Each row is a point on a landscape with many peaks, with its height.
A climber steps from a point to the highest of its 2 nearest points, and stops where none of them is higher. Distance is the straight distance between rows; heights are no part of it.
rapa: [168 163 124 172 117 103 153  82 145  67  33 182 135 146 113 152 173 113
 129 106 170 187  99 182 127  65 105 136 109  60 160 112 154 103  66 109
 121 114 161  95  85  75 115 177 157 123 100 152 108 149]  h=324
suvos: [133 103 125  93  94 135  92 134 127 134 116 125  72 110 146 102  76 155
 153 149  93  89 203  68 170 143 165 168 108 129 117 199 100 130 196 130
 120 117  62 141 155  90 136 137 137 125 134 120 170 141]  h=256
kuliz: [ 80  84 159 178 140 176 109 115 150  96 208 136  87 122 102  97 151 160
 146 180 132 149  92 135  72 134 133 154 135 132 126 120  42 167 172 101
  89 119 117 113  62 137 111 115 127 132 159  87 138 133]  h=654
Luzi: [164 158 140  94 132  99 187 160 151 163  99 117  87 130 142 152 114 100
 126 103 130 118 116 140 171 126 194  76 129 147 116 133 169 114  89 192
 145 151 167 128 194 197 152 112 122  91  94 178 116 157]  h=670
muf: [145 175 136 177 145 115 170 122 132 116  94 146 113 121  94 136 110 140
 133 175 145 174  90 181  91 111 157 111 119 119 141 113 106 141 127 155
 143 104 139 118 111 184 159 147 167 115 153 162 103 153]  h=529
pipof: [100 180 124  86 136  77 128 151 114 149 141 126 202 157 145 148 136  89
  91  83 128 113  69 123  94 114  87 120 131 137 140  83 180 121 112 142
 122 104 139 160 143 150 137 119 107 150 126 113  95 112]  h=134
Buseb: [146  57 133 175 108 170 155 140 190 179 148 106 106 113 141  69 121 124
 142  99 129 109 198  95 199 100 139  91 141  95  82 171 134 116  61 109
 161 157 131 100 141 107  98  93 107 122  99 100 135 132]  h=150
vom: [132 118 113 112  72 140  99 150 144  98 175 109 114 116 103 120 189 171
 162 162  69 120 129 133 110 148 167 140 119 186 118 164  79 154 171  78
  84 145 120 149  99 117 107 108 162  91 117 126 153 108]  h=477
rovi: [142 149  87  40 151 101 167 170 173 162 133  88 129 124 137  85 164 140
 117 151 111 121  83  92 157 180 180 112 134 115 109 153 169 175 159 150
 145 124 164 101 171 157  95  90 129 121  81 136 140 151]  h=526
pori: [143 136 100  95  84 103  91 134 115 100 104 143 125 124 160 120 108 124
 150 145  79  78 190  92 152 142 135 173 100 164 111 163 107 114 180 135
  93 108  83 137 119  91 136 143 140 117 109 133 147 120]  h=276
Busu: [ 80 114 150 112  98 108  91 179 115 167 191 110 133 127 154 127 128 109
 107  95  71  34 132 141 120 165 119 113 113 158  95 137 143 163 153 128
 134 154 108 163 162 139 161 117  97  82 113 106 122 110]  h=362
pode: [160 138 119  90 117 131 129 111 162 187  67 152  96 142 143 104 155 169
 123 103 137 115 152  94 196 151 173  89 157 110 113 173 157 161 118 171
 110 177 163 136 113 140 144 141 110 134 103 125 125 167]  h=106
nize: [111 155 133 102 115  94 133 113 124 120  66 202 136 161 162 147 100 102
 157  98 132 114 111 133 174 101 137 115 138 158 143 137 140  90 145 182
 147  54 147 143 108 188 148 167 110 121  85 134 121 113]  h=729
kizod: [ 94 134 149  96  90 138 116 103 127 161  96 173 131 135 134 102 106 131
 146 106 122  77 136 105 145 142 134 117 150  94 112 166 129 163 156 137
 155 111 139 157 116 150 146 142 108 145 126  97 161 124]  h=612
vebe: [147 173 100  89 122  67  74 111  99 147  80 136 145 139 149 154 114 132
  98  91 110  77 166  86 148 140 111 128 118 153 126 124 148 144 136 177
  93 172  95 178 128 133 157 152 117 173 148 141 120 145]  h=76
saz: [125 121 149 150 123 125 142 154 104 113 139 140 173  96 125 155 163  53
 122 110 127 130  71 184  93  90 116 120 136 145 123  94 144 105  70 126
 132  70 159 109 158 158 147 146 115  86 116 117  88  90]  h=624
bav: [142 160  83  52 140 140 144 129 170 168 122  82 125 108 107  73 162 162
 109 140 123 110 113  92 153 177 161 130 119  95 120 159 178 200 163 139
 160 159 147 130 177 124 106 116 136 135  96 128 184 158]  h=475
Pil: [ 56 102 144  84 174 151  98 112  90 157 149 125 158 137 118 122  89 113
 106 104 176 150 112  83 101 142  98 122 154 104 146  99 123 101 135 131
 138 108 124 127 150 116 120 128 109 198 173 101 128 106]  h=261
bek: [116 105 141 176 124 142 113 124 156  90 156 157  65 122 127  92 160 174
 141 173 127 153  92 136  87 131 153 150 119 118 123 136  42 161 166 111
  67 118 123 105  36 121 108 126 154 113 151  92 108 156]  h=725
Tama: [ 93 141 115  98 100  98  96 129 138  91 115 176 137 134 154  93 163 123
 121 107 116 100  73 105  85 136 128 142 160 127 106 140 118 165 163 154
 101  64 157 143  69 161 126 139 107 172 115  96  97 104]  h=492
niruv: [161 125 116 161 156 143 155 148 132 141 154  72 155 117 110  97 109 136
 101 147 126 143 180 121 142 122  85 146 119 130 113 111 127 114  73 116
 137 146 116 103 136  73  99  97 136 130 127 134 135 124]  h=172
mov: [106  93 104 116 133 121 124 156 125 101 167 125 146 113 156  89 164  74
 117 126 107 120  63  95 100 131 121 138 144 145  78 115 109 129 101 132
  92  50 149  91 107 118  97 115 114 129 111 103  84  80]  h=565
sopi: [104 171 127  89  95  90 125 120 138 140  71 196 131 141 139 139 111 136
 149 101 116  92 109 133 149 136 146 111 147 125 126 164 142 155 171 163
 155  66 163 162 123 197 153 149 110 141  92 118 135 132]  h=668
neziz: [191 110 114 142  98 124  64 119  80 103 183  74 138 131 135 182 178 164
 129 130  99 146 128 128 109 125 123 134 126 211 103 113 101 167 113  91
  41 208 108 156  94  92 101 142 141 151 174 150 102 124]  h=30
fifol: [143 133 132 114  79 117 106 156 138 100 173 124 121 110 124 142 177 146
 140 153  59 102  91 161  94 156 164 139 120 180 106 136  82 180 167 115
  93 127 141 167 109 167 135 126 153  84 123 125 128 122]  h=438
gel: [117 161 146 154 178 139 105  97 107  91 109 144 127 143 128 146  92 132
 136 128 155 152 140 140  65  89  87 147 126 115 173  92  96 111 150  88
 114 127  78 120  96 101 165 160 137 152 172 106 111 108]  h=383
nusu: [165 111 122 140 151 130 130 123 142 134 110 101 139 142 122  99 103 129
  97 139 165 170 207  91 160 109  74 145 141 127 123 109 138  68  55 115
 146 142  92  96 160  54  89 101 139 168 123 158 126 117]  h=184
luki: [101 146 158 154 151 106 167 118 121 150 125 122 121  91 123 189  59 117
 136 136 149 128 117 199 134 111 166  86 138 116 174 132 136  82 138 169
 198 126 117 153 178 208 173 125 132  98 138 158 109 140]  h=85
Rer: [ 91  97 133  77 170 144  86 101  94 158 123 149 136 152 146 123  74 120
 116 104 183 169 148  60 148 147 106 121 161 121 150 112 129  74 139 139
 145 115 113 107 149 110 123 126 111 194 157 146 138 117]  h=273
Rupe: [ 97 162 161 124 165 105 186 146 107 175 131 130 127 124 115 163  81 109
 109  98 146 119 118 162 122 116 126  84 133 139 166 110 151  81 104 158
 166 149 134 144 184 188 176 103 102 100 131 134 109 125]  h=97
zile: [151 154 114 118  86 102  60 111  93  97 141 109 143 140 116 166 162 164
 134 136  85  89 156 139  86 149 111 153 105 189 143 117 113 161 169 100
  73 192 103 184  93  98 144 138 152 127 151 150 151 123]  h=53
Dute: [ 48  63 158  76 147 144 145 126  83 162 161 130 100 131 158 119  68 108
 121  86 158  88 109 110 149 163 125 108 135 113 134 155 120  97 169 148
 154 110 127 135 143 160 142  98  60 142 136 113 143 118]  h=302
foru: [162 169 125 100 133  98 180 139 168 131  68 149  94 126 136 153  84 124
 148 125 143 137 148 148 190 127 194  80 139 143 145 160 155  96 139 193
 173 137 159 133 166 186 146 128 141  96  81 181 141 158]  h=752
rek: [171  94  79 125 139 120 114 111 158 120  68 139 117 163 139  83 144 146
 125 157 161 197 177  77 195 116 127 158 132  80 122 126 129  91  98 130
 122 112 119  74 105  46  53 116 156 184 117 146 123 143]  h=206
Vav: [ 80 107 147 145 123 173  91  76 109 171 163 107 121 129  98 126  99 125
 122 107  92  86 150 102 128 159 117 145 129  98 118 150 122 162 148 120
 148 167 107 163 148 131 130 140 110 175 175 104 189 132]  h=523
Zan: [151  99 143 124  68 129 102 158  98  87 174 126 141 151  95 188 186  94
 171 109  82  89  95 185  91 132 130 138 139 211 122 120 132 154 136  78
  81 136 125 164 105 128 117 137 136 101 123 135 146  71]  h=461
rafos: [181 106  85 167 121 144 152 132 161  94 128 106 153 108 113  93 170 129
 140 171 108 168 128 143 114  94 113 156 101 126 110 115 115 123  94 102
 114 102 147  77  90  71  92 137 151 122  99 131 113 107]  h=650
gilan: [ 91 118 123  81 182 164 133 108 150 136 117 151 175 135 104  95 140 143
 109 129 196 205 121  96 134 134  82 116 159 110 160  92 140  68 106 125
 145  83 166 100 134  90 108 126 129 160 105 134 136 114]  h=746
Keruf: [135 125 123 185 141 119 120  91 139 112  90 171 113 145 131 118 153 151
 122 122 169 165 119 133 118  87 101 124 114  60 129 114 118 142  78 112
 119 144 124 108  59  86 116 159 159 146 165 122  85 136]  h=651
musi: [111 104 161 137 121 148 116  93 121 181 102 158 132 163 125 123  88 103
 122  74 147 103 208  99 171 108  88 115 162 108 139 138 168  92  90 143
 161 180 113 136 163 114 143 123 100 165 142 128 153 129]  h=208
Zopat: [155 135 124 125 103  96 114 162  96 101 134 141 171 103 144 163 155  41
 129 136 104 116  58 171 113 114 155 142 133 149 108 102 161 134 110 158
 130  50 167 134 167 180 133 141 132  90 115 144  85 120]  h=679
Lak: [ 75 103 134 134 137 138 164 123 116  95 134 133 161 103 112 127 101  97
 144 132 160 132 129 172 128 100  86 128 137  95 166 127 153  51 131  98
 216  70 133 111 174 132 110 122 111 117  90 131 148  90]  h=714
mavi: [146 152 127 153 124 115 120 118 152 103 112 151  76 126 137 119 131 175
 129 165 123 132 113 135  91 128 151 152 101 132 123 155  56 185 176 129
  65 120 124 137  55 142 152 151 149 130 146 109 113 161]  h=645
nevo: [ 64  84 148 137 165 137 160 133 101  71 158 128 148  93 116 138 107  93
 136  97 160 136  93 173  92  99  80 117 149 113 153 121 157  49 120  98
 184  59 122  90 158 121 132 133  89  94  98 109 109  64]  h=684
kizan: [109 105 137 108 166 161 158 108 146 155 112 163 124 144 128  82 130 159
 118 135 200 197 103 112 142 141 130  95 148  88 139 119 113 115 114 145
 133 107 159  79 110 108 115 117 132 137 115 139 121 133]  h=694
luza: [176 152 100 150 132 110 127  91 133  68  65 150 159 149 123 138 175  93
 111 105 159 195 124 129 133  61  92 140 114 108 141  77 163  81  45 119
  98 114 148  97 112  62 114 149 137 145 117 165 109 131]  h=307
matuz: [148 125  95 125  85 135 103 125 138  65  98 150 130 136 149 125 134 111
 174 163  86 106 178 124 122 112 111 188 125 137 131 154 129 106 165  87
 114  90  98 105  96  74 116 156 146 121  97 130 158 105]  h=294
bak: [120 146 122 119  97 100 115 140 144 106 144 158 131 115 139 109 171 126
 113 134  83 103  73 131  84 149 136 145 139 140 109 145 106 185 159 134
 115  93 159 153  97 183 139 133 126 124 123  97 101 112]  h=458
loga: [114 125 166 124 161 121 161 124 134  89  85 184 112 147 138 143 100  94
 136  90 184 159 113 142 127  78 104 107 119 121 148 101 141  44  67 116
 136  86 123 113 144 128 156 140 114  91 121 138  97  93]  h=855
suk: [160 117 103 139  66 148 113 139 128  78 113 131 153 135 130 141 161 130
 186 163  75  94 171 171 119 133 128 153 120 170 127 158 136 118 166  76
 136 105 130 122 111 112 125 153 165  84  98 131 167  91]  h=312
tobuk: [127 106 131 114  76 119  95 171 118 140 220  94 162 145 118 152 178 117
 132 116  55  81  97 168 114 160 122 121 115 201 102 122 132 167 123  53
 112 154 129 166 128 114  93 106 136  93  97 138 142  84]  h=424
Digo: [118  93 161 176 110 155 137 134 119  81 196 149  93 133 108 146 153 126
 154 160 110 141  56 186  68 131 169 124 143 189 115 117  76 145 152  97
  93  94 140 118  78 185 128 125 142  74 139 104 105 103]  h=542
fele: [137 177 140 165 136 106 141 112 134 111  92 170  99 131 129 151 115 157
 129 142 135 130  91 152  85 117 147 131 122 125 131 133  79 165 160 148
 100 105 132 143  63 183 169 150 136 139 156 111 102 146]  h=586
Fanen: [143 125 149 192 150 102 110 109 131 101  83 182  82 146 146 145 156 134
 124  73 201 171  85 140 107  89 127 111 108  69 111  97 107 137  65 125
  85 132 103 109  57 106 125 181 166 124 167 123  64 142]  h=608
Naf: [133 161 131 146 183 114 181 145 123 122 136 118 116  96 106 129 104 146
 110 178 152 177  66 169  95 152 174 105 132 114 130 109 107 150 147 155
 145 116 148 121 133 207 142 114 150 119 150 149  98 157]  h=488
Ziv: [149 124 100 113  67 118 114 183 114 102 146 101 157 110 142 148 145 108
 163 165  60  98 150 155 141 145 144 145 101 183 108 143 132 106 151  91
 127  93 131 123 156 118 126 127 144  70  80 155 152 104]  h=332
melop: [ 94  85 153 161 137 139 146 143  93  79 164 138 148  76 124 166 131  56
 141 115 133 140  71 195  81  95 115 121 154 146 143 120 140  62 109 121
 168  49 146  99 160 159 146 140 117  75 101 129  95  65]  h=652
Pudaf: [103  75 125 171  89 166 153 160 168 155 150 129 152 106 127  75 130 110
 151 101 116  77 174 118 174 107 126  99 146  99  78 172 133 116  78 114
 170 132 157 110 133 132 120 108 112 100  87  92 149 116]  h=162
Boze: [ 87 131 111  72 137  95  97 155 111  94 153 146 157 136 180 114 151  71
 109  81 124 116  64  83  78 127 114 141 152 145  92 100 135 114 143 152
  94  59 139 127  98 141 112 134  99 165 119  88  82  83]  h=528
tenuf: [139 167 144 171 149 129 127  96 122  87  65 174 135 152 136 165 116 124
 140 115 156 161 124 168  80  63  95 143 116 117 177 104 133  97 100 101
 123 121 102 121 105 113 173 176 140 116 145 123 105 121]  h=361
vovo: [ 73  68 146  49 158 150 108 111  87 174 136 142 126 153 176 121  81 112
 111 105 173 128 138  68 170 168 126 116 157 123 153 135 130  72 159 164
 137 100 135 112 164 125 119 111  83 156 116 135 153 120]  h=286
geta: [137 147 129 145 144 115 170 149 124 148 144  72 112  82 128 165  80 120
 125 159 127 101 141 182 150 147 166 105 127 114 153 134 164 107 149 163
 210 148 126 145 197 194 148  97 138  86 108 193 141 157]  h=70
dad: [126 152 128 121 190 132 150 124 107 109 103 127 116 141 127 121  71 149
 122 141 174 180 144 101  99 118 112 134 111 113 140 109 101 101 142 124
 123 121  78 109 106 107 150 132 136 153 166 157 124 142]  h=408
bam: [142 175 100  99  85  74  74 124 100 119 112 119 167 123 151 171 145 143
 107 123  70  68 162 129 108 143  98 147  94 164 131 125 142 158 150 130
  95 152 112 181 126 110 169 153 121 125 122 142 129 128]  h=64
Disas: [ 77  88 138 134 102 142 120 155 125 158 190 117 127 112 140 101 119 106
 126 116  86  59 133 112 130 151 123 117 144 138  89 146 118 144 135 119
 129 131 126 128 133 131 121 102  97 107 120  88 117 106]  h=338
vada: [146 169 117  71 114  94  95  93 127 170  73 166 120 151 151 137 142 170
 104  86 134 105 137  92 159 155 143  99 161 125 124 149 157 170 136 197
 100 172 131 173 115 155 161 141 112 168 136 117 116 158]  h=90
Rul: [143 126 125 150 103 120  56 102  90 101 164 107 116 146 113 180 156 178
 125 136 104 119 152 132  97 134 117 140 138 202 129 113  95 172 146 103
  59 215 102 184  68 116 138 133 138 139 194 133 117 144]  h=41
pama: [184 117 103 187 106 123 132 110 134  95  92 140 123 118 132 122 175 133
 132 145 122 158 113 148 120  89 126 152  98  88 121 120 116 142  84 110
  87 121 148 101  60  72 112 156 146 115 135 133  94 137]  h=710
kep: [115 155 130 121 170 176 145  97 141 154 166  67 101 105  76  97 128 161
 126 162 109 123 119 104 109 190 150 145 106  94 129 145 112 199 166 132
 128 174 126 133 151 128 122 119 125 150 157 109 206 174]  h=440
vip: [151 144  85  93  82  96  95 189 138 114 167  72 175 105 128 141 170 125
 136 191  58 107 131 154 137 184 143 154  90 163 116 139 156 140 174  91
 158 111 133 126 174 118 103  99 168  89  71 169 171 115]  h=355
vap: [ 98 156 165  75 173  83 154 156 113 180 121 136 150 152 158 174 113  98
  94  65 160 133  81 136 133 110 129  68 130 156 149  82 157  56  95 172
 119 115 148 150 177 180 162  99  87 108 122 122  89 117]  h=109
Pibe: [ 88  93 132 163  80 170 148 167 139 137 176 115 164 102 129 122 125  93
 154 118 106  67 167 165 145 129 105 109 135 131 114 149 160 108 121 102
 204 135 148 128 173 151 130 107 111  89  88 117 160 108]  h=175
Senid: [124  95 127 108  82 118  68 185 113 159 191  95 153 140 162 136 159  98
 122  94  44  47 143 130 128 155 119 125 111 190  84 127 135 142 121  98
  86 130 104 146 148  91 127 113 123  98 100 124 104  88]  h=391
Kasur: [166 141 110 149 146 158 144 150 145 141 173  52 130 103 105 116 147 179
 127 187  88 122 161 139 131 183 134 147 113 160 125 137 128 169 140 101
 115 175 115 123 134 102 105  99 147 104 121 119 167 151]  h=471
gure: [150 174 100 103 121 103 154 176 138 152 132  67 136 106 133 122 125 129
 117 146  86  80 160 130 147 163 144 128  96 145 117 144 170 151 138 124
 148 161 122 131 190 128 134 119 137  94  84 143 156 153]  h=35
Manu: [149 149 108 134 171 119 105 123 121 110 102 135  80 154 150 124  67 151
 123 148 170 183 157  78 119 125 125 146 108 117 136 119  91 128 161 135
  98 152  60 113 106 111 134 152 153 184 195 140 112 154]  h=433
bapof: [102 104 143 118 137 124 195 129 113 106 107 131 129 128 136 130  75 115
 127 127 180 143 148 148 173 110 107 113 120 118 161 131 160  27 123 125
 199 111 140 111 189 138 125  91 106 110  90 173 155 116]  h=754
Zogur: [164 199  99 101 114  79 138 142 154 117  75 121 147 104 126 160 102 109
 130 154 106 127 128 162 176 126 195 121 127 127 141 145 173 142 152 187
 183 121 159 171 160 193 148 135 165 105 100 191 143 157]  h=656
Pimo: [193 187 115 147  92 103 152  85 126  89  47 148 174 139 111 163 182  88
 103  92 153 172 112 143 143  48  89 133 110 128 149  78 170  94  47 135
  89 137 191 129 130  98 138 137 111 142 115 167 105 150]  h=291
Vod: [179 172 107 177 126  98 103  89 118 102  69 157  92 147 165 176 139 174
 131 116 157 165 117 121 113  88 121 134  85  99 132 121  96 153 127 144
  71 164 110 145  44 114 145 187 148 155 182 138  68 168]  h=513
mir: [148 106 119 125 127 146 121 144 132 107 188  79 112 124  96 122 158 176
 145 184  90 128 151 116 114 161 145 160 127 182 124 135  91 152 166  98
  76 165 100 133  97  89 107  91 150 111 145 127 156 131]  h=519
sasod: [159 112 126 107 158 142 119 109 161 123  81 145 130 160 137  96 118 146
 110 132 194 211 192  83 180 117  92 138 135 106 152  98 144  54  72 130
 145 127 128  91 141  46  86 109 151 164 117 174 138 129]  h=194
lofa: [103 102 140 139 109 190  83  87 120 132 164 105 122 123  98 112 117 135
 128 159  85 111 156  99 107 158 104 180 123 108 133 143  90 168 175 103
 140 133 111 139 123  97 109 122 129 166 164 106 206 124]  h=482
bamog: [113 174 151  98 136  80 137 173  99 162 137 123 178 156 151 186 140  57
  95  68 124 116  51 137 108  92 119 104 116 147 123  61 161 106  85 156
  99  96 132 160 176 170 161 127  90 123 137 113  72 110]  h=122
mazud: [130 179 139 158 143 111 130  74 142  96  30 201 136 139 119 159 160 136
 125  87 188 175  89 161 104  68  96 117 133  73 185 108 155 104  90 118
 132 111 136 125  77 101 146 185 137 140 123 126  97 141]  h=341
buz: [129 119 120 146 137 146 169 123 145 165 111 154 120 134 109  82 149 160
 119 132 153 159  96 115 139 133 142  94 150  82 117 138 115 168 104 141
 141 143 169 112  80 130 114 110 136 144 128 114 121 140]  h=695
Nal: [152 148  85  93  80 128 107 168 144 138 133  82 130  92 130 106 162 166
 124 126  63  80 175 132 159 147 169 126 100 136  88 168 143 145 149 109
 125 162 103 120 175 109 144 115 137  79  75 120 156 136]  h=23
ter: [102 105 140 178 153 180 167  97 155 161 157 121 103 108  87  81 131 157
 129 150 151 147  98 121 128 144 138 106 139  67 106 139 111 196 120 134
 139 157 154 112  93 135 111 119 114 146 146  81 150 150]  h=626
ruv: [111 109 151 153 143 220 139 121 153 143 201  59  85  89  89 104 127 168
 156 170 107 105 148 120 140 184 167 146 107 125 112 167 115 181 173 113
 138 176 110 130 164 129 115 109 114 104 145  96 213 162]  h=494
niser: [168 144 102 163 128  89  75 104 108  99  76 162  59 155 164 153 106 166
 116 128 157 158 142  91 132 110 126 142 102 120 128 138  86 162 155 140
  78 181  74 127  74 120 124 183 163 190 195 132  82 178]  h=472
faso: [161 171 113 126  92  81 122 145 132 105 101 144 171 102 147 166 135  73
 130 153  91 121  85 165 146 115 172 143 122 134 111 117 159 154 133 176
 157  68 169 151 147 181 143 133 152  98 120 170 114 139]  h=755
dabo: [147 115 149 141 102 143 116 138 107  67 167 146 144 134 116 174 185  96
 156 141 102 136  55 186  47 124 149 145 145 185 138 108  93 141 153 101
  89 101 138 132  82 158 122 150 152 111 136 122 125  81]  h=500
risa: [103  84 143 161  85 151 100 107 118 147 115 147 141 145 138 115 104  91
 132  92 120  75 215 114 159  99  78 133 154 112 121 136 147 115 102 109
 171 151 123 131 140 106 127 136 109 137 131 103 136 104]  h=197
bigop: [169 134  91 103 100 112 131 179 145 114 187  69 146  98 111 123 175 143
 132 206  60 139  96 150 114 177 169 144 104 159 113 128 124 163 174 120
 138 119 147 127 148 139  93  94 188  80 107 158 137 132]  h=386
luz: [ 60 106 184  96 206 164  81  79 105 167 134 140 154 132 107 141  91 152
 111  80 190 196 109  95  99 132 112  90 158  83 165  88 103 112 133 110
 136 128 110 133 147 130 138 138 113 196 206  90 120 111]  h=248
ropop: [ 92  88 157 189 158 212 154 115 167 154 217  94  99 101  70  92 131 160
 144 177 127 137 141 134 134 161 141 133 123 112 109 143 100 190 127 113
 131 166 129 117 118 127 101 104 107 111 146  75 183 147]  h=554
fak: [143  91 134 146 133 142 136 122 148 191 102 148  61 143 136  94 118 157
 128 110 160 114 165  83 182 137 183  90 158 100 107 162 128 141 102 158
 120 176 118 119 126 131 120 126 122 140 147 118 109 160]  h=123
vuzi: [101 101 144 157  98 165 128 130 113 125 138 131 146 140 137 134  99  90
 159 117 120  70 206 151 140 112  79 148 131 130 135 140 145  82 131  88
 169 120 112 126 140 101 137 133 113  99 110 114 158  98]  h=188
kole: [120 140 161 131 128 106 153 116 129 110  62 200 105 163 149 165  82  92
 160 100 155 135 117 158 152  69 129 115 123 138 159 124 145  63 114 148
 158  79 125 126 124 178 168 159 113  98  98 141 102 107]  h=791
lel: [176 157  97 132 147 138 172 177 151 122 175  52 151  87  99 115 150 154
 118 209  90 149 125 163 119 174 149 140 110 147 141 129 143 164 152 118
 154 147 130 117 166 147 100  93 166  97 113 150 156 151]  h=423
tavum: [ 79 141 163 109 120 141  97  71 105 183 128 151 136 143 119 131  87 125
 131  87 108  76 128 123 109 139 115 129 147  90 142 140 128 158 154 131
 143 142 128 176 131 159 154 149  95 181 175  91 168 128]  h=566
lizo: [ 99  92 178 164 148 152 100  90 106 186 113 161 101 155 114 130  64 124
 121  93 163 126 180 104 155 112 107 106 156  88 145 124 134 122  99 134
 154 186  88 128 145 132 145 138 109 168 192 104 127 141]  h=221
dabik: [146 135 129 127 175 119 208 163 106 127 134  60  86 101 129 141  74 136
 118 159 160 121 141 152 149 158 149 115 110 139 147 139 153  90 159 149
 186 147 115 119 203 163 130 102 119 111 101 169 168 159]  h=57
vum: [159 186 121 134  89  90 145  87 115 131  59 142 175 142 123 166 163 137
 113  83 126 119 133 134 137  79  89 126 132 121 142 109 181 114  66 161
 112 167 167 171 120 131 155 140  95 146 124 144 101 157]  h=271
Fibu: [155 175 107  88 163 167 161 100 138 163 104  97 103 123  85  89 128 164
 121 158 126 136 123 101 126 184 155 136 127  94 140 151 141 192 173 142
 134 158 151 122 140 119 120 127 137 179 138 131 188 184]  h=427
kivud: [174  94  74 114 122 108 113 130 145 141  84 123 132 136 126  77 140 134
 131 139 123 157 185  44 188 126 127 147 143 107 107 151 133 117 116 137
 110 131 122  96 124  71  68 110 139 189 131 131 118 143]  h=220
fulil: [ 64  83 138 107 146 131 157 144  99 143 166 125 133 127 143 105  85  98
 116 108 144  92 113 115 118 141 105 109 136 114 124 118 129 103 135 131
 150  99 129 117 143 139 128  97  78 119 122 105 116  92]  h=317
Pana: [ 80 152 115  80 169  97 122 137 123 180 173 102 211 136 127 110 140 110
  76  94 154 141  84 108 100 131  79 122 143 125 150  68 163 126  90 125
 137 135 150 151 152 112 105  97 118 182 120 107  94 113]  h=147
nifu: [141 103 127 146 109 177  89  93 138  94 142 122  84 132 119 116 123 163
 154 188 105 135 175 103 110 132 111 194 119 116 155 143  77 149 187  90
 119 129  76 129  98  80 103 130 153 153 167 114 175 143]  h=518
nuzez: [145 152 122 112 155 132 190 161 131 163 139  55 132 115 121 117 109 125
 111 143 132 104 167 128 152 168 124 139 113 117 142 140 181 105 133 133
 187 159 129 117 211 124 109 102 110 125  89 163 183 157]  h=47
givu: [136  54 139 177 112 162 130 129 162 191 131 137  72 130 124  87 111 132
 126 108 143 128 194  77 204 115 153 101 156  94  91 172 126 134  80 128
 145 183 106  98 151 110  92 126 120 142 138 101 127 150]  h=137
nafov: [ 63  92 171 157 127 171 119 124 131  96 210 146  93 128 105 121 129 146
 162 160 117 114 102 167  79 147 143 138 144 166 134 130  58 151 176  94
 102 122 126 138  84 183 128 104 118 100 145  95 134 116]  h=596
Vivok: [170 180 135 173 132  94 125 105 128 107  44 172  88 169 154 186 148 148
 123  75 190 179  71 150 116  79 145 112  78  90 121 111  98 149  99 163
  67 123 134 137  46 130 161 185 146 125 164 135  63 160]  h=558
Pani: [159 103  97 113 115 133 130 138 152 135  98 111 100 116 135  79 117 148
 138 140 103 125 191  60 177 133 159 154 131 111  95 182 112 122 145 122
 117 127  98 109 138  71 102 117 140 137 118 116 139 146]  h=236
Pabi: [131 115 170 116 161 123 192 145 121 108 104 146 102 140 147 135  75 109
 125  99 181 171 137 134 157  93 113 103 100 141 134 108 135  36  66 128
 145 113 130 110 175 122 150  97 104  77 117 174 109 112]  h=805
Kifes: [126 101  89 151 151 143 148 143 148  90 159 100 165 100 110  84 167 108
 125 152 120 160  96 126  83 120  98 145 134 125  99 102 111 129  88 118
 122  73 151  69 103  73  91 130 134 138  91 118 111  80]  h=609
gepi: [208 110 107 170 114 130  93 129  99 114 136  90 131 117 147 163 177 150
 130 145 123 165 116 129 124  98 116 144 108 171  99 108  91 170  86 113
  33 169 115 123  92  92 120 147 143 133 180 139  73 151]  h=19
sep: [109 124 108 127 163 128 122 139 120 162 167  79 182 122 103  99 120 110
  76 115 151 152 144  93 118 139  63 134 145 123 133  86 138 122  84 131
 151 142 124 124 151  80  96 110 123 177 126 121 124 109]  h=159
bemoz: [139 154 120  56 146  99 175 154 159 175 136 113 122 132 154 119 134 128
 120 125 145 123  82 130 166 162 186  84 156 138 126 144 193 149 138 175
 176 151 174 131 188 200 127 102 130  95  81 154 122 151]  h=593
Neme: [ 61 109 198 149 184 150 122  81 106 179 134 146 132 149  94 143  79 133
 119  80 178 142 146 120 122 102 114  98 152  88 158 101 118 109  93 127
 143 149  99 138 141 136 160 133  97 160 198  88 116 113]  h=234
Gupa: [116 138 133 134 133 143 120 137 118 105 157 119 111 138 121 136 114 156
 142 180 115 123 151 131  83 151 122 161 106 156 150 114  80 141 187 100
 103 133 105 131  98 121 142 113 142 124 160 125 156 140]  h=570

Call two points neighbours if one is among the 2 nearest of the other. Go from one point of each pair to the other, from neighbour to neighbour, staying as high as possible. Name the lowest point that can't be avoided.
buz / mir -> Fibu
foru / loga -> saz
faso / foru -> Zogur
mir / foru -> lofa
pama / foru -> fifol
gilan / buz -> kizan

Where does a climber stop that starts at each point below?
bam -> bek
luki -> mir
dad -> pama
vuzi -> bek
niruv -> mir
lofa -> loga
bak -> pama
pori -> mir
vum -> pama
Nal -> mir
vovo -> bek
